Points, in no order, along strands that fork, close into loops and pass close to each other.
Points whose rows are less than 130 apart are linked; no others are. Some points are linked to none.
z474: [  -6    8    9 -105  -24   50   23   11  -27   23   -3    8   48  -12
   34   14    0   32  -49   12]
z528: [ 45   7 -22   7 -35 -12   4 -39   3 -46  18  -6 -15  16 -31 -35   8  11
 -37 -16]
z882: [   4   49   16   76   20  -50  -38   -5   -1   34  -28   13  -35   29
 -103   29   -9  -37   25   15]
z351: [ -3  36 -29  -9  10  26  12  18 -30 -49 -19  28 -18  -2  20  17  -2  45
 -28 -31]
z262: [ 28 -12 -26  20 -21  28   3  35  24 -20 -17 -27  -5 -14  64  -3  31  -1
 -81 -22]
z993: [ -7   5  -3 -13 -18  24  28   6 -11 -10  56  14 -26  16  29  38  41 -69
  19 -21]
z552: [ -9   3  15   9 -37   5  47  14 -20  24  11  -6   0 -67 -46 -17 -32  35
 -25 -20]
z329: [-10  -8  -9 -58  30  27  63 -20   4   4  42 -69  11   3  42   6 -14 -35
  65 -13]
z767: [  7  31  43  -1  37   7  13  51   9  18 -25  13 -29 -46 -34  84  -7 -25
  18  -2]
z130: [-13  -4  36  95  23 -49 -72   7  48 -65 -29   0 -28  34 -57 -63  -9  13
 -16  11]
z151: [ 44 -43 -41 -30 -79  15 -11 -13  37 -29 -32  67 -21 -83  37   4  24   6
 -68   3]
z440: [-11  30  10  41  14  27  26  27 -54  28  17 -32  23  20   1 -54 -20   1
  24 -20]
z159: [ 16  34  67  25 -13 -22  -5  20 -48  -4 -22   3 -22 -42   4   5 -35   1
  58  14]
z364: [ 23  34  10  50  -3 -27 -14 -40   3  53 -14  43 -15   9 -60  55 -27  16
  40  21]
z777: [-22  -7 -16 -34  25 -23 -15   0 -22 -37  24   4  26 -43  17 -45   8  27
  25  -4]
z239: [-47 -19  18  28   5 -55  20  -5  18 -40   1  -7  11 -30  -4  15 -44  30
   0  20]
z254: [ 22  29 -55 -71 -25  61  39  16   6  22 -38   4  45 -52  36  17 -10  30
 -66   9]
z194: [  8 -13  33 -19  20 -10  48 -52   9 -47   2 -54  -1  -7  20  19  -8 -38
  22  16]
z749: [  0  20   9  12  12  28  12  11  -7  17 -24   3  54   3  60  56   1  -6
 -47  19]
z830: [-61 -29 -66   5   2 -21  41  10  42 -11  69 -30   5  -5 -10 -22  40  -3
 -36 -26]
z98: [ -7  -4  37 -47 -27  27  53  -8   4  32  45  14  47  27  39  51  22 -45
   5  -3]
z972: [ 45  17 -52 -66   0  48  40  16   6  49  50  25  22 -46  17  12  46 -15
  -2  -8]
z988: [-44   8 -29 -25  39 -46  -4 -29   6 -34  42 -15  14  16 -17 -60 -19  53
  55  -9]
z33: [-19 -49  20   0   9 -12  -5  -4  24  29  -1   3   7 -68  45  13 -34  34
  -6  24]
z977: [ -3 -60  37  84  14 -19 -28 -20  54 -34 -44  -8 -14  22 -76 -24  -9  36
 -57  -2]
z779: [  7  -7  19  31  42 -72 -20 -63  49  11  16 -11   7  24 -43 -19 -15  -7
  48  26]
z576: [-35 -43 -14  35  41 -12 -46 -56   7 -40  51  -5 -45  24 -27 -50  16 -13
 -20  28]
z702: [  5 -12 -12  53  54 -11  27 -21  18  44  -5 -25   2 -21 -29  26   3 -39
  -8  27]
z908: [ 24 -37 -21 -68 -85  10  -3 -21 -19  22   2  47   8 -85  45 -12  12  -6
 -46  15]
z766: [-78 -52 -76 -38 -11   9   5   6 -14  28  51  39   3   5  46   8  11  32
 -28 -13]
z347: [-45   3   9  -3  42 -56  14 -45  13  21  27 -42  12  38 -31   2 -31  16
  80  -2]
z628: [-67  -7 -32  35  23 -32 -10  -5  16 -69  62  -3  -5   2 -16 -62  37  -1
 -26  17]
z494: [  5  53  85  63  12 -38 -31  18 -10  32 -43 -14  14  28  15  48 -33 -50
  38  46]
z319: [-20  20  -2  55  14 -14 -28 -22 -20  -4 -22  77  -6   6 -37  38 -20  41
   0   4]
z792: [ 70   5  25  47  10  32  -1  30  25  -4 -46 -33 -31  -6  15  18   5   9
 -44 -14]
z493: [   8  -18 -101 -104  -39   43   13   51  -32   26    9   24   -3  -52
   88  -20   16  -14  -50   -4]
z349: [-40  72  28  21  33  -7  18  48 -34  23 -12  -6  -5  82 -38  88 -23 -60
  56  13]
z304: [ 47 -21 -30  32 -13  42 -23  -8  56  14 -85  35   7 -34  12  22  10  40
 -75   6]
z615: [ 10 -42  16  19 -19 -52 -70 -56  35 -58  -7  24  12  21  13 -30  11  28
 -15  21]
z651: [ 34  24  44 -74 -50  29  22   4  32   0 -39   1  50   7  -6  31  -6  50
 -35 -18]
z505: [ 30 -48 -37  17  -9   6 -27 -28  40  -9 -23  33   1 -67  26  -4   6  26
 -37  14]
z135: [ 56 -13   2  25 -12  18 -61   9 -10 -69 -43  31 -36  35  15 -33  24  40
 -36 -30]
z630: [  1  -8  18  11  69 -39 -44 -48  18 -34  31 -18 -36  37 -32 -20  13 -56
  41  32]
z586: [-31  12  16  47  30 -12  16   9  -8  -4  27 -21  10  45  38 -10   7 -20
  27   5]
z42: [ 22  37 -22  50   7   8  40 -29 -20  62  23  26 -11 -31 -36  33 -11  -2
  14   8]
z780: [-24  56   4  43  22  -7  21 -16 -62  41  22 -16  15  23 -35  10 -10 -76
  70  27]
z22: [ 60  -9 -42 -33 -18  29 -28  -1   6 -41 -40  19 -43   7  46  16  -8  58
 -33 -29]
z881: [ 41  -8 -62 -75  -3  41 -12  46   3  31  -4  -1  16   3 102 -36  22  23
 -27   2]
z29: [-36 -11  43 -49 -22  35  36   3 -19  29  59 -14  31  76  10  23   1 -16
  60 -28]
z925: [  2  -1  48  49   4 -35   0 -16  16 -52 -14 -65 -19  35 -90 -24 -11 -25
  -5 -17]
z835: [-25  34  55  49  50 -35 -11   5  -7 -13   8 -26  -2  65  31  27 -14 -66
  81  29]
z645: [-51  50  26 113  28 -91 -31  26  11  15 -26 -18  -4  59 -65  11 -15 -47
  38  48]
z703: [-42 -16 -34 -80   7  27  12  20 -27   0  64  20  29  24  88 -23  30 -26
  83 -25]
z381: [ 31  84  80  37  10 -25 -29  29 -35  23 -88   2  -7   3 -51  63 -23 -30
  39  44]
z303: [ 17  -4  24 -59  20  22  22   8  12  45 -12 -48  10 -30 -43  -3  -2  23
  33 -31]
z699: [-22 -18  -7 -93 -33  30   1  -7 -15   2  47  25  37  47  81  -4  38 -27
  -6 -11]
z876: [  9 -32 -21  -4 -35  15  -2 -16 -11  17  27 -11 -27  21  71  -4 -12  18
   1 -19]
z501: [  8 -42  44   3  -7 -15 -32 -44   5 -32 -49  14  -7 -82 -55 -24 -21  20
  -2  19]
z331: [-47 -41 -26 -81  44  10 -12   7 -44 -12  51  19   8  -9  32 -45  27  -7
  45  -8]
z465: [ 56   0 -11   9 -18  21 -19  31  33 -51 -24   8  28 -39  22 -52  63   9
 -62 -22]
z360: [-82 -40 -96 -21 -40 -16  40 -15  23   9  74   8  16  32  37 -31   5  -6
 -21 -32]
z458: [  2 -18  30  48 -21   8 -40  13 -32 -54 -25  17 -60  -3  -4 -39 -23  43
  -2 -22]
z301: [ 43  46  48  47   9 -27 -30  22   3 -42 -68 -51 -12  41 -75 -18  -5   3
  16 -13]
z375: [ 24 -53 -70 -43 -23  46 -14  27   6 -11  -9 -14   0  24  61 -21  31  -8
 -89  -7]
z123: [-32  11 -39 -31  42  40  60  -8 -11  50  36 -24  14 -21  26  38 -26 -24
  28   0]
z181: [ 53  20  23  44  16  19  -8   5  30  12 -78  12  12 -28 -35  10  -1  21
 -22  13]
z705: [ 15   6  15  20 -40  28  10  22 -37  52  31  13   4 -49  10 -62 -12  33
  21 -15]
z932: [  7 -13  -3 -60 -10  24  22  -5  -5  51  38 -36  19  43 -30 -15   9  19
  13 -25]
z432: [-17 -73 -72 -12 -31 -35 -41  -9  13 -16  32  34 -37 -23  48 -40  35 -15
 -49   2]
z520: [  24   22   39   88   42  -36  -63  -13    4  -43  -86   -4  -25   21
 -107  -46  -13   -9   13   28]
z979: [ -6 -20  26  37 -29 -26   5 -53  33 -27  14 -56   8  69 -32 -30   1   0
 -32  -7]
z782: [ -3  -1 -49 -82 -28  39  52  52   4  29  46  -6 -31 -37  71  14   7 -13
 -10 -25]
z195: [ 40  35  15 -26 -38   8  19 -41  14 -11 -22  15  -7   6 -50  26  -7  25
 -19 -29]
z562: [-10 -30  -9   6   8  15 -45  12 -32  19  25  66  -3   8 -17   7  13  39
  -6 -13]
z334: [  8 -65 -49 -94 -59  38 -20  42  21  10 -27  26   0  -7   9 -21  32  37
 -64 -25]
z259: [-63  79  14  67  -5 -57   6  44 -23  16 -28 -54 -18  84 -67  46 -42 -53
  54  22]
z924: [-15  54  46  11  -2  15  27  77 -34  21  12  -2  -3  22 -15  57   4 -47
  38  -8]
z226: [ 53  -4  39  27   2  30 -27   5 -53   6 -16  17 -24 -49  11 -25 -22  17
   8  -2]
z153: [-18 -37   5 -72   0   9   8   3   1 -36  -8  -9  34 -27  34 -15  18  24
 -38  -3]
z899: [ -3  41  -5   3  18  20  76 -16  -2  93  28 -13 -10  -3 -24  64 -31 -33
  65  12]
z818: [ 20  16  43 -10  23 -42 -26 -15  -9 -24 -49   4  20 -43 -37   1 -11   3
  55  22]

A fork is a point with three links, a tip a point with one. Leave the first point through the second and follow the links. Name the first fork or tip that comes.
z474 / z651: z977
z977 / z130: z474
z766 / z360: z777

Name the points in between on the shortest way along the links from the first point to the second, in order.
z329 / z767: z123 > z899 > z42 > z364 > z882 > z645 > z259 > z349 > z924
z979 / z628: z528 > z195 > z651 > z474 > z153 > z777 > z988 > z347 > z779 > z630 > z576
z239 / z493: z33 > z505 > z304 > z181 > z792 > z262 > z375 > z881
z977 / z932: z130 > z520 > z301 > z925 > z979 > z528 > z195 > z651 > z474 > z153 > z777 > z331 > z703 > z699 > z98 > z29
